Each row is a point on a landscape with many valleys, with its height.
A ball rolls from a point to the lowest of its 2 nearest points, and stops where none of them is lower. Distance is the straight distance between rows; heights are no part of it.
Q673 h=474: [-32   2  44  19  50   7  -4   7  44   9  -2 -31  -9 -36 -33 -49 -25  24
  20   4 -28   0 -18  -6 -14]
Q449 h=485: [ 13  12 -24 -17 -39  15 -34  -9 -38   4   0  12 -27 -26   1   5  39 -29
 -18   6   9 -16  18 -12  12]
Q815 h=385: [ 28 -27 -45 -45 -29  -5  -3 -12  22 -16 -17  12  -3   8  16  25   0 -27
   2   2  29  38  42  10 -16]
Q622 h=459: [-19 -36 -14 -32  21   2 -12  25  52   9   5 -20  -2  -2  36 -23 -33  15
  18  21 -15  11  23 -46  -2]
Q662 h=423: [-24  50  29  17  33   5  25 -35  27 -15  -5  -8  50  21 -34 -30  19   4
   7  -9  24 -22 -44  25 -39]
Q155 h=641: [  7   5  -7  49  23 -30  -9  24 -14  30 -11  -4  -4  27 -27  39 -18  35
  18  -7 -24  -7 -33  52  13]
Q612 h=496: [ 32 -38 -40 -18  -5 -26  20 -11  30   2  -5   8 -27  21  18  26 -22  -3
  23  -9   7  15  41  19  -4]
Q830 h=371: [ 10 -30  -7  51 -13  17  43 -23  -8 -18  30  10  32  51  39  32  -1  13
  22 -21  25 -30 -12  58   8]
Q871 h=260: [ 22 -16  16 -18   9   9  17  11   7 -46 -15 -24  51  36  35   1  11  11
  60  28   4 -33 -46  48 -13]
Q190 h=736: [ 12 -10 -41 -45  -5 -48 -18  19 -19   5 -32   6   2  33  16  13  20  -7
 -50  -6  -5  -5  24 -29 -18]
Q634 h=578: [ -6  17 -31  -2 -11  -7 -18  23   8   1   7  16  11  39  -9   6  -9 -20
   3  11  19  27 -27 -19  15]
Q445 h=202: [ 19 -10  31 -24  26 -17  25 -11  29 -27 -25 -16  68  26   2 -21   5  24
  55   4  18 -20 -47  27 -22]
Q134 h=434: [  3  10  -9  13 -48   6 -15   7 -12 -12  12 -19 -11  -7  22  56  13 -30
  22  26 -25 -14   3  13  22]
Q557 h=431: [ 34  14  15 -10  22  10   4  25 -23  -8   4  -5 -40 -56  -1  -2  20 -11
  -7 -17 -17 -37  28  12  16]
Q989 h=461: [-24  18  35  -5  33  13   0  23  25   3  -5 -19  -7 -61 -40 -45 -30  10
  -5   7  -4   7  12 -20   4]
Q733 h=195: [  6  -7 -28  -9  12  -1 -26   2  23 -17  -5  25  27  56   7 -19  26  -8
   6 -13  42  28 -17  30 -41]
Q637 h=503: [  8 -37  17  33  13   2 -42 -10  23  15  -8 -24   3   2  46   7  43  19
  19  19 -29 -38  -5  16 -20]
Q315 h=654: [  7  22 -42 -30  24 -33   3 -10 -49 -23   7  36 -17  34  15  15   5  13
 -21 -19 -32 -11  27 -67  -4]
Q900 h=421: [-29  25  18   2  15  -5   9  16  24  -3  -1  -1  22  -6 -61 -24  -8  10
   0   3  20  21 -50  -3  -1]
Q880 h=603: [ 31 -33  20  62  35 -17  19  -5  23  35  13   7  -2   4 -10 -13 -22  31
  -2 -25 -26  -1 -17  25  -2]
Q295 h=581: [ 44  10   7  -3 -22 -27   8  25 -22 -14  -3 -20  -5  -6 -32  35  47 -26
  -3 -17  25 -22 -21  38  13]
Q606 h=509: [ 41 -19  11  14  26  29   4 -22  32 -12  -4  12 -29 -56 -21 -24  13  -2
  23 -24  11  -6  34  40 -11]
Q180 h=515: [  8  21  -1 -14 -24  19  -7   7  -6 -45  -1  -3  20   6 -21  16  40 -37
  31  11  33   3 -30  27 -12]
Q555 h=682: [ -8  15 -39 -55  22 -29   5  14 -38  24 -23  44  -9  14   5   7   1  19
 -45 -12 -12   3  35 -43 -16]
Q587 h=442: [ 18  39  18 -28  47  -1   9  42 -44   0  -5  14 -34 -14 -15 -27  12 -18
 -40 -46 -12   6  13   8 -18]
Q575 h=349: [ 13   6 -48 -62 -37   0  -9 -16 -28 -19 -18  26 -24   0  11  26   2 -30
 -27  24   3  26  48 -50   8]
Q24 h=609: [-21  30   9   3  18  12 -40  38 -49   9  -2 -45 -29 -27 -15 -32  19   5
 -23  -7 -29 -16   5  -1  -2]
Q923 h=846: [ -7  -4  20   0   2   3  36 -22  37 -14  -4  27  44 -12 -50   2  -8  -1
   9  -8  70  55 -20  21   2]
Q973 h=510: [ 42  -6  51   9  42 -12  12  27  11 -13  10 -37 -16 -45   0   5   6  10
  25   2 -45 -27 -15  15  27]
Q832 h=481: [ -3 -20   2 -13  15  18 -18  12  39 -15  21 -28 -19 -34  21 -36 -20   2
  18  14 -11   1  20 -49  15]
Q711 h=741: [ 27 -49  -2  -8 -39 -16  25 -20  22 -17  11   6  42  43  51  37 -18 -18
  26 -10   3   7 -20  -7  12]
Q345 h=678: [ -3  -1 -11 -24 -56 -33  71   1 -32  10   2   4 -13   4 -24  55 -26 -12
 -33 -23  24   8  29   6  26]
Q698 h=602: [ -9   0 -10  -8 -40 -23  10 -10  13  20 -20  31  18   0 -47  21 -16  -4
 -39   8  49  41   4   0  17]
Q472 h=744: [ -8 -26 -24 -61 -23  -3 -20  -1  16   0 -41  -2  -6 -26  24 -10 -31   1
 -15  14   5  16  59 -29  -7]
Q907 h=462: [ 29  -5   7   0  23  15 -45   4  -4   2   8 -24 -41 -44  26 -42  24  -7
 -24 -18 -33 -38  20  -6  -7]
Q149 h=190: [  5  30 -18 -25   4 -35  31  51 -33  15 -12  15 -23  15 -13  65 -22   6
  -2 -11 -16  -8  18  13  20]
Q924 h=121: [ 28 -11 -54 -54 -33 -12   9 -47 -15  -3 -25  23 -15   1  11  13 -13 -20
 -34   2  33  38  54 -27  -2]
Q343 h=775: [  8 -10  32 -51   4 -22   2  16  -1  -5 -47  -7  18 -55  -9 -18  21   7
 -46 -19  32   4  29  -9 -12]
Q150 h=246: [ 17 -25  51  -3  51 -14  21 -17  40 -10 -17 -14  21  11   7 -36   2  14
  48 -15  -4 -15 -33  30 -33]
Q664 h=215: [ -8 -13 -21  -8  -7 -22  -1  16  21   7 -32  -1   4  28  -8  27 -10  14
  40  18   9   2  -4  62 -28]
Q666 h=455: [ -8  -2  -4  14 -61  20 -13 -27 -18  10  12  -1 -23 -28   8  42  26 -27
   5  17  -1 -20  23  14  11]
Q993 h=630: [ -6  11 -21 -44  49  18 -10   2 -16  24 -22  14 -16 -23   7 -65 -29  24
 -39 -20  11  40  47 -44  -8]
Q189 h=533: [-36  26  -2  12 -38  12  -6 -20   4  -4 -19  33  26  22 -19  19  14  -8
   5  26  39  -3   4  32 -33]
Q368 h=626: [  9  33 -16  -9  33  -8  23  -9 -42 -21  36  46 -20   2  11   8 -13  10
 -11 -22 -36  -7  12 -66  20]
Q550 h=335: [  7  -1 -10 -33   7 -38 -13  38  23  -6 -34  -7  -1  -3 -19  18   8  -5
   6  12  14  17  -6  28 -19]
Q739 h=596: [ -6  -8  -8  -7 -18 -26  33  12 -43  41 -15   9 -33 -13   7  51 -23  33
 -28 -24 -37 -37  63  13  -2]
Q826 h=409: [-24  23  33  13  33  -2  16  -7  23  -2  -8 -16  45   9 -37 -31 -11  13
  30   4  -5   5 -72  12 -18]
Q628 h=401: [-30  16  23  -8  32  13  19   8  10 -31   1 -52  44  15 -29 -35  -4 -14
  48  -2 -12  14 -81  15 -18]
Q291 h=465: [ 11 -29  19   8 -10  -5 -48  -2   3   8 -11 -42 -22 -31  49  27  36  -4
  -1  29 -34 -42   9 -11   6]
Q137 h=379: [ 48  -1 -51  24  14  -5   1 -19 -12  -6  46  15 -13  55  16 -10   2 -22
  11 -36 -11   8 -33  -1   4]
Q680 h=299: [ 18  22 -27 -24  25 -10  31  31 -23   6  -6  25 -39 -19 -23  15 -16  14
  -6 -30  -1   2  44   0  18]
Q154 h=574: [-17  -9 -39   8 -41  27 -51 -20  -4   0 -26  17  -7  13  28  19  22  -7
  11  29  -6 -24  24  33 -37]
Q808 h=545: [ 18   0  16 -12 -27  -5  -1   1  -7 -33 -11 -19   7 -21 -30  41  42 -42
  28  16  21 -15 -10  35   8]
Q491 h=530: [ 24  23  -8 -36  -2  49 -17 -20 -19  -1   8  33 -24 -48   8 -31 -28  -4
  -8  21  46  31  39 -48  28]
Q827 h=488: [  2  20  21 -23  24  36  18  20   9  -4  -8  20 -24 -72 -18  -6 -32  20
   0   2   3   4  38 -20  25]
Q341 h=572: [ 47  -5  -7  -1   2 -19  27   6 -24  -9  26  -3 -10  -7  12  29   5 -15
  -1 -28 -20 -27   3 -20  39]
Q187 h=835: [ 12   2  20 -15  30   0  22  -4  32  -7 -11  15  20 -35 -55 -24 -22   5
 -25  -5  51  60   4   6   2]
Q344 h=537: [ -2  25  24  15  19   4  -1  41 -17 -19  19 -53  -6  -1 -17 -20   3 -21
   9  -5 -25   1 -51 -12  15]
Q160 h=417: [  6   9 -39  -7 -34  -1  36  13  16 -17   3  21   2  23  -7  48 -41  -2
  47   8  17  28  -4  32  17]
Q448 h=486: [ 41 -13  -8   1  19  31 -21 -26   9   2   4  20 -45 -51  19 -44   3  -5
  -2 -18  -1  -8  36   0 -11]
Q301 h=399: [-18 -47 -11 -37   0 -36 -19  24  46  14 -23 -28  16  13  24 -21 -13  15
   2  21  -8  11  14 -13 -26]
Q963 h=774: [-19 -37  26   9 -71 -16  33 -39  34   2 -13  13  30  22  18  30 -10  -9
  -1   8  24  26  19  19 -21]
Q20 h=400: [ 18 -37  25  -3 -22 -25 -31   4  -6  -4 -10 -22   0 -18  15   4  52 -20
 -20   2   2 -32   4  -2   1]
Q396 h=511: [ 11 -27 -33  24 -23  24  12 -52   1  10  46  29 -30 -17  17  19 -12 -10
  10  -6  -9 -21  32 -18  33]
Q774 h=834: [ 29  15  35 -20  18 -13  49  33   4 -24   3  -1  22 -29 -37   6 -12  -9
 -19 -31  24  36 -24 -16  44]
Q593 h=497: [  6  -7 -11   8  -9  28  -7 -14  25  -5  30  13 -20 -32  30  10 -22   0
  23  21 -25 -19  21 -43  34]
Q402 h=640: [  1  -2 -19 -14 -38 -28  44 -16 -21   5   3  25  12  -4 -33  36  -9 -17
 -41 -21  36  29  15 -22  26]
Q995 h=566: [-53  22  -7  32   8  10 -34 -11  10   0  -5  13  26  34 -18 -18  19  16
 -10  23  25   7 -21  31 -34]
Q939 h=695: [-26 -10  24  12 -11  -5  17  -4  35 -17 -10   8  61  19   9  10 -34  33
  36  44  -5 -12 -36   8  -2]
Q699 h=711: [-20  -2  -1  -6 -67 -30  54 -10 -19  25  17  -4 -36  -2 -16  55 -23  -6
 -10  -5   3  -4  19  28   7]
Q203 h=221: [-36  39 -11 -21   3  23 -21  20 -54  37 -12  21 -25 -31  14 -37   0  13
 -39 -11 -26  -6  20 -46  10]
Q809 h=600: [-22  27  14  22  19  34 -32  28 -37   0  23 -52 -38 -19  17 -51   2  -6
 -20   2 -50 -13   2 -25   6]
Q98 h=531: [-16  21 -28 -13 -35 -10  18 -12 -44  21  -1  29 -29 -13   1  52 -15   1
 -25  -4 -28 -22  53 -13   9]
Q181 h=384: [ 21 -15 -20  -4 -29   2  38   7   5  -9  11  -8   0  28  20  59 -28  -8
  52  10 -10  -7 -11  38  29]
Q148 h=592: [-25  24  14   8  12  27 -37 -12   0  24  -4  12  -8 -16 -36 -57   5   1
 -27  17  31  34 -11 -13 -16]
Q168 h=103: [  5   4 -44  13  -9 -10 -24  14  -1  -1  -5  13  21  64  13  27   1   6
  20  11  18   5 -13  53 -28]
Q124 h=679: [-14 -10  -9 -73  21   2  -7   8   1   6 -32   1  -1 -34  29 -39 -21  11
 -42  -7   9  21  50 -51  -5]
Q922 h=617: [ 14 -41  25  18 -27 -43  20  -5 -12  35 -35 -23 -26  31  12  54 -11  27
  23  21 -28 -18  13  61  12]
Q82 h=484: [  6  48 -22  23  19  36   8  10  11 -12  40  32  -6  29 -38 -16 -16 -12
  22  -5  17  44 -41  25   8]
Q502 h=597: [ 19 -22  23  48  36   1  16 -11  46  12  28  23   9   5   5 -40 -24   5
   6 -33 -12   9 -27   6  -1]
Q188 h=507: [ 18  38 -16 -24 -16  18 -21 -13 -55  -3  15  25 -27 -25  10 -11  21 -23
 -38 -12  16  -8  18 -50  25]
Q432 h=671: [ -3 -13  29  26 -38 -54  14   2 -29  28 -23 -22  -6  10 -12  59  13   8
 -10  10  -7 -23 -13  54  20]
Q442 h=283: [ 22 -39  54  -3  26 -28   6 -11  45  -9  -4 -17  21 -20  -1 -36  16   4
  11 -11  -4 -12 -23  -1 -14]
Q95 h=494: [ 12  -5  42  42  48  30 -24  11   9  -5  -1 -45 -32 -47   6  -4  18  13
  23  17 -42 -33 -12   5   0]
Q47 h=638: [-21 -14  17   4  33 -10 -29  11 -12 -11 -18 -74  -5  11 -46 -56  37 -15
   3 -11  -7  -4 -20   6 -51]
Q296 h=595: [  7  29   4 -34  46  12   5 -16 -42   6  10  15  -8  -5  22 -30   3  -8
 -57 -29 -15  21  12 -81   0]
Q196 h=439: [-23  29  -7 -52 -39   5  -2   9 -42  15 -50  28  -6 -39  14  15  -2  -5
 -46  13   4   6  55 -21  12]
Q807 h=382: [ 21  32  -7 -54  26   0   7  44 -31 -18 -18  -3 -24 -38   2   5  14  -7
  -9 -20 -10 -16  33  -4   4]
Q625 h=808: [-21 -50  46  33 -40  -6  33 -57  30  -3  -2  17  41  12  12  27   0  17
   8   4  18 -24  10  20 -19]
Q268 h=301: [ 20 -10  42  26  26   9   4 -13  -2 -37   1 -18  49  36  39  12  18  27
  47  26 -16 -43 -70  38  -3]
Q564 h=538: [ 19  21  11  -4  -1   6  -2  -8 -15   0  15  17  15  10 -36 -18   8 -22
 -62 -22  45  54 -21 -38  26]
Q105 h=483: [-18   2  41  46  50  16  -6  -6  31   6   9 -50  -7 -21  -8 -37   7  11
  29   9 -41 -23 -28   7 -31]
Q936 h=317: [ 20 -11 -11   5 -24  11   2   3  -3 -44   5 -12  26  53  52  33  31 -15
  47  18  11 -22 -30  48   5]
Q614 h=300: [-13  27 -15  -6   0  37 -45  -5 -31  11  40 -19 -23 -10  11 -50   9 -20
 -24  21   1  12  -7 -71  17]
Q750 h=623: [ 21  23 -10  25  25 -30   3  43 -35  27  -8  -2 -14  16 -33   1  -8  16
 -19 -35 -27  -6 -16  28   7]
Q607 h=445: [-19  31  16  40   0   2  18 -25  -3 -28  -2  17  56  43 -23   8  35  10
  17   2  27 -37 -42  42 -22]
Q245 h=337: [-16   8  21  23  27  55 -12 -29  28 -23  21   5  -2 -13  13 -48  20 -13
  28  10  14 -14  -4  14 -28]
Q286 h=320: [-27 -36 -16  -7  25   1 -30  -2  48  -5 -11 -18  22  22  24 -50   4  17
  10  -6   9  24  -3  -2 -48]
Q716 h=817: [ 23 -23  29 -34  14 -26  29   5  23 -16 -16  -2  17 -38 -32   8  -5  -6
 -16 -16  38  23   9   2   7]
Q772 h=525: [ 19  26  14 -23 -13  24   9 -17 -40   2  18  25  -2 -20 -24  -4  13 -30
 -58 -16  51  27   3 -43  41]
Q365 h=621: [ -8  38 -17 -55   5 -15   4  33 -39   7 -16  28  -1  13 -21   4   8  -6
 -46  -7  17  35  22 -46   9]
Q771 h=571: [  5  10  32 -39  40   1  10  21 -18  -7  14  -8  -8 -10  30 -48  14 -23
 -58 -40 -10  15   3 -61   2]
Q998 h=591: [  9  -7  24  26 -20 -16 -30   7 -38  37 -11  19  -8 -33   2   9  30  11
 -57 -22 -14 -43  19   3   8]
Q883 h=612: [-16  37   1 -30  43   6  11 -16 -47   8  26  57   3  13  -2 -10 -11   3
 -38 -22 -19  20   9 -87  15]
Q524 h=448: [-13  12 -22 -18 -22  17  23  15  38 -27  -9  17  19  13 -10  25 -41 -19
  42  26  38  54  -7  19   6]
Q220 h=663: [-35  -9  17  36  19 -21 -23  13  17  25 -20 -17  25  18 -29  19  -3  48
  13  26 -27 -17 -36  43 -11]
Q435 h=656: [ 22 -22 -32 -33  -6 -54  -4  11   1   5 -16   4  26  46   7  12   1  -1
 -42 -21   1  19 -13 -44  -1]
Q839 h=670: [-28  -9  12 -12 -54 -30  -2  14  32  15 -21 -15   3  11  19  39 -38   5
   7  37 -26   8  18  -6   2]
Q319 h=352: [ -4 -41  54  19  -3 -23   4 -19  -9  12 -17 -13  58  50  25  13   8  29
  25  23 -13 -23 -61  38  -2]
Q90 h=393: [-21  -7  -8  50 -26  28  55 -31  12 -20  28  16  19  23  32  31 -16  24
  32   2  34 -29  20  53  -3]
Q650 h=436: [ 29  -5 -52  22   1   5  -7  -5 -12  26   6  36 -36   7 -28  -6   5  10
  -5 -43  18   7  32  39 -15]
Q518 h=526: [  8 -36 -25   9 -38  -2  56 -42  15  11  45   8 -34 -13  26  46 -40 -10
   9 -10  -1 -21  33 -14  21]
Q724 h=823: [-21 -40  55  42 -38 -11  45 -47   8  27   3  -8  28  -7  -3  41 -16  14
  21  12  10 -38  -8  34  -5]
Q818 h=464: [-10  20   6  52  16   9  18  -7   1  -9   1  25  34  34 -36  10  -2  21
  16 -14  23   1 -46  55  -9]
Q643 h=350: [  2  28   9  50  30  55   9 -13  23 -53  16   5  11  18  26 -29   8   7
  47  11   1 -19  -7  30 -16]
Q143 h=594: [ -2  51 -35 -33   5  -9 -10  38 -27  -8  11   5  -8  21 -13  -3   2 -12
 -23  10  -2  24  -5 -43  19]
Q507 h=546: [  7  20  44 -26  22 -21  -1  46 -31  -3   9 -32   5 -10  25 -14  27 -17
 -25 -24 -26 -12  -1 -47  14]
Q418 h=550: [  1  11  15   4  11  11  -3  -2  -1 -30  22 -19   1   0 -21 -48  -3 -37
 -24  -2  31  50 -46 -31  19]
Q598 h=607: [ 15  40 -10  10  40 -28  17  27 -29   0  18   7  -7  35 -15 -14 -19 -10
 -25 -46 -34  14 -31 -23  13]
Q931 h=558: [ 28 -14  12  23  -1  -1  10   5   7  -9  27   2   9 -12 -11  13  10  -9
  14 -13   0  -5 -18   3  37]
Q715 h=681: [-38 -20  14 -33  16 -24 -25   5  23  10 -42 -46   4 -30 -36 -45  16  27
  -6   2   6  -7  15  -9 -45]
Q14 h=522: [-15  -4   0  22 -66   4  -9 -17   8  17 -25 -16 -22  12  25  69  -6  12
  26  28 -43  -3  33  45 -34]
Q410 h=334: [  7 -37  43  -1  -4 -22 -26   0  24   4  -8 -11  23 -20  -5 -21  28  -2
 -24  -2  11 -16  -7 -13 -15]
Q261 h=580: [-38   2   7  33   6  12 -38 -13  28  22  19  17  10  13  -9 -41   5   9
 -16   5  11  15 -27  -7 -14]
Q523 h=740: [-13 -24   4  10 -82 -25  36 -26  13  26  12   0  -4  25  15  57 -12 -12
  -3   5   4  13   6  18  -4]
Q596 h=529: [  8 -22  15  33   9  20  11 -29  16   3   3  26 -13 -44 -33   9  16  13
  27 -10  14 -21  29  47  -6]
Q145 h=593: [ 22  33  18  20  40  28   6  16 -20  -3  30  -7 -43 -23   8 -35 -12 -19
 -16 -17 -45 -10  -9 -39  19]
Q504 h=724: [-31  -9  20 -46  10 -21 -17  42  -2   4 -47 -30   7 -36  -3 -12  14  17
 -24   3   5 -10  31 -17 -21]
Q838 h=512: [ -2  28  10 -33   7  45   6   8 -30  12  -3  36 -18 -62   3 -15 -24   0
 -17   5   8   4  45 -34  41]
Q303 h=386: [ 32  10 -49 -25  20 -10   8   7 -24  13 -13  29 -30  -4 -36 -19   2   9
 -31 -46  27  13  41  18 -19]
Q969 h=567: [ 13 -53   7  50   1 -24  13 -18   1  50 -15 -18 -15  35  25  56  -3  42
  19   6 -29 -19   2  40  14]
Q840 h=521: [  3 -14 -38  34   0  22 -47 -28   0  24  -1   7 -35 -19  31  13   5  16
  -3  14 -46 -36  37 -10   6]
Q616 h=470: [ -8  -3  20  12 -33   0 -22  -5  -9  14 -26 -30 -15 -20   8  68  17  -4
  38  49 -40 -32  13  40  -9]
Q289 h=680: [-32 -25  17  35  22  -2  -3   1  44  26  -7   2  23  13  15  10 -36  53
  35  29 -31 -14 -22  25  -9]
Q845 h=441: [-32  32  23  -5  29 -12   4  48   4   6  -4 -23  11 -16 -39 -41 -27  20
 -24  -4  -9  27 -13 -25   1]
Q77 h=267: [  9 -36 -15  -3  10 -19 -23 -11  42  -1  -8   9  15  38  20 -37  10  -6
 -27 -20  25  31  -5  -7 -24]
Q979 h=476: [-26  44  -9  54  -2  25   8  -1   3  -6  33  31  21  27 -38   5  -2  11
  15   8  15  12 -36  26  23]
Q645 h=362: [-26  38   4  22  25  45   0  -8  15 -62  13 -24  32  18  21  -8  -7   8
  66  36   4 -20 -28  17 -10]
Q609 h=725: [  3 -44 -13 -15 -21  -1   7 -12  57 -18   5  10  27  22  52   2 -29 -10
  29  15  23  30 -12 -25   8]
Q798 h=304: [ 21   5 -12 -25  11 -36  12  68  -7 -14 -20 -16 -10   6  -8  35 -22  12
  32  17  -7   1  -4  26  13]
Q758 h=312: [-26   7  -5  11  -7  59 -57 -13 -11  -8  36 -31 -20  -3  18 -54  29 -34
  14  26   1   8  -8 -31  -4]
Q45 h=836: [-45   9  35  51 -48  -1  27 -29   3  10   2  12  45   7 -23  47 -11  12
  25  23   0 -13 -35  21  10]
Q990 h=367: [ 35 -11 -54  33  -8  16   6 -38  13 -13  54  22 -13  45  38  17  14 -16
  27 -20  -1   4 -12  -1  12]
Q870 h=460: [ 10   8 -30 -39 -43 -23  19 -10 -25 -17  -3  13 -32   5  21  41  -9 -29
 -12   2 -27  -6  44 -36  13]
Q803 h=543: [-11  13  19  15  23  14   9  18  -1 -23  26 -32  -6  14 -20 -51  -8 -48
  -7 -10  -8  28 -61  -8   4]
Q489 h=495: [ 28  35 -12  -7   9  17  -2  25   0 -32  13   7 -19   3 -38  -9  10 -26
  26  -7  28  22 -37  29   1]
Q31 h=585: [ 49  17 -19  12  28  10   8  18 -20 -11  31 -16 -32 -11  20   9   2 -10
  -1  -5 -45 -21 -10 -32  43]
Q72 h=548: [ 13   5 -35 -23 -15  32 -23 -24   1  11  -5  31 -17 -23 -18 -17 -19  -4
  -2  25  49  32  25 -17   3]
Q360 h=625: [  7 -12  10  29 -12 -41  -5  16 -34  38 -14   4  -6  -7 -10  39  22   6
 -31 -12 -11 -40  15  33   4]
Q281 h=549: [-40  21 -10 -33 -42  -1 -33  18 -15  22 -51  -1 -21 -37   9  14  -8   1
 -14  39 -31 -11  45  -1  -9]
Q358 h=388: [-49   8  15 -13  29  14   0   9   7 -42  -2 -79  36  28 -21 -41  13  -1
  69   1  -7   8 -39   2 -32]
Q649 h=351: [ 27 -18 -17  29  -7  27  21 -14   1 -22  40  12  11  25  48  26  19 -19
  44 -19  14 -14  -3  33   8]
Q290 h=275: [-42  15  -1 -33  -5  22 -30  23 -37  13  11 -28  -6 -15  10 -55   1  -1
 -31  12   1  10  12 -61  10]
Q56 h=624: [-15  19   9  14  24   4 -29  24 -40  -2  -7 -51 -20  -6 -32 -51  53 -24
 -29  -8 -18  -4 -25  12 -28]
Q8 h=534: [ 20 -54  12  53  18  -3 -19 -11  15  33 -10 -18 -23   5  42  36  15  33
  16  10 -43 -39  13  35  -7]
Q586 h=552: [  8 -17   1  26  -5   1 -32 -27 -14  38   2   8 -16 -30  33   0  16  21
 -42  -5 -50 -54  22 -33   9]
Q591 h=563: [ -8   1 -32  -9 -11  33 -26 -25  22   0   8  29   5  20   3 -10  -9 -16
   4  28  49  41   1 -15   1]
Q954 h=307: [-37  29   4 -24 -23   4 -23  -3 -67  41 -36  42  -1 -41  17 -12  14  15
 -57 -13  -3 -14  32 -29   9]
Q254 h=589: [ -8  -3  -3  28  32  -2 -20   7  28  24  27  -3  -2  17   5 -52 -31   8
 -23 -10 -22  18 -17 -26  -8]
Q424 h=605: [-22  19 -13 -18  22  28 -34  -3 -16  35 -18   5 -13 -23 -18 -69 -36  14
 -47  10  34  48  13 -36   2]
Q54 h=555: [ 28 -26 -31  -4   7 -33  -6  10   9  20  -8   8 -16  11  19  13 -19  15
  -2 -12 -22 -15  26  -5  -1]
Q200 h=490: [-38  26  -2  -5 -39  32  13 -24  30 -37 -14  27  36  19 -18  23  -8 -10
  26  36  59  34   7  20 -12]
Q362 h=601: [ 43 -32 -37  -9  23 -55   5  -8   9   8  12  15  -3  45  20  -7 -11   2
 -19 -30 -18   8  13 -35  -4]
Q483 h=463: [ 11 -17 -60  32 -13  -1   8 -34  -8  41  28  36 -17  17  -9   6   8   8
 -28 -34  20  -8  21  14  -5]
Q594 h=527: [ 13   3  54  -1  29  -6   4  56  -5 -20   7 -50  -4 -30  10 -11   2  -3
  13   4 -33 -15 -19 -26  26]
Q101 h=751: [ 25 -37   4   3 -43  -3  26 -16   1  -5  30  23  49  50  24  20 -14  -8
  18 -10   6   5 -61   7  24]
Q746 h=487: [ -2 -17 -40  36 -42 -28  16 -36 -25  32  39  18 -10  35  -3  36   9  -9
 -24 -25   8 -23   4   9   9]
Q35 h=598: [  9   9   0  25   2 -16   9   2   0  10  24  10   2  27   1 -26 -27  -6
 -31 -21 -31  19 -34 -48  27]
Q127 h=710: [-29 -36  19  -8  -4   1   5  -9  67 -19  -5   4  42  -8   6 -10 -23  10
  26  26  14  10 -10 -14 -12]
Q264 h=414: [ 39  -3 -13   7 -25   4   4  17  -7 -23   9 -32 -12   2  26  73  14 -13
  44  23 -20 -20 -27  12  39]
Q853 h=616: [-37  -2 -17 -14 -59  -3 -18 -16  17  25 -32  18 -14 -10   3  21 -31   3
 -10  24 -20  10  41   9 -17]
Q232 h=564: [-13   7  -4  23 -43  -1   0  -9   6  17  -6  30  13   2 -36  24  -1   5
  -1   8  26  20   1  26  -6]
Q17 h=544: [-26 -12 -34  12 -13  27 -48  -9  24  18   7  12 -15   4  33  -5   3  10
  19  32 -17 -10  23   6 -11]
Q509 h=323: [-29   2  14  20  18  37 -33 -23   0 -23  27 -35  -9   3  -3 -66  36 -31
   6  11   6   1 -22  -5 -29]
Q444 h=374: [-47  16  -1  -4  18  46 -13   9  10 -46  22 -49  34  30   9 -29   6   6
  69  34  10   4 -24   7 -26]
Q788 h=655: [-20   6  29 -17  25  -8 -10  -6  13 -12 -26 -45  11 -24 -60 -66  31  -7
 -12 -11  21  13 -11 -10 -38]
Q718 h=547: [ 10  -2  14  31   8  15  11  -3  21  -4  12   6   2 -18 -10  18   7  12
  40   5 -10 -17 -11  35   8]

Two balls start at each pair of points below. Name the first point that both come to, or write -.
Q507, Q143 | Q989
Q396, Q591 | -
Q344, Q634 | Q989
Q72, Q772 | -
Q724, Q432 | -

Write out the way that a ball takes from each point below.
Q922 | Q969, Q8, Q637, Q291, Q20, Q410, Q442, Q150, Q445
Q750 | Q598, Q35, Q254, Q261, Q995, Q189, Q200, Q524, Q160, Q181
Q993 | Q424, Q148, Q261, Q995, Q189, Q200, Q524, Q160, Q181
Q502 | Q254, Q261, Q995, Q189, Q200, Q524, Q160, Q181
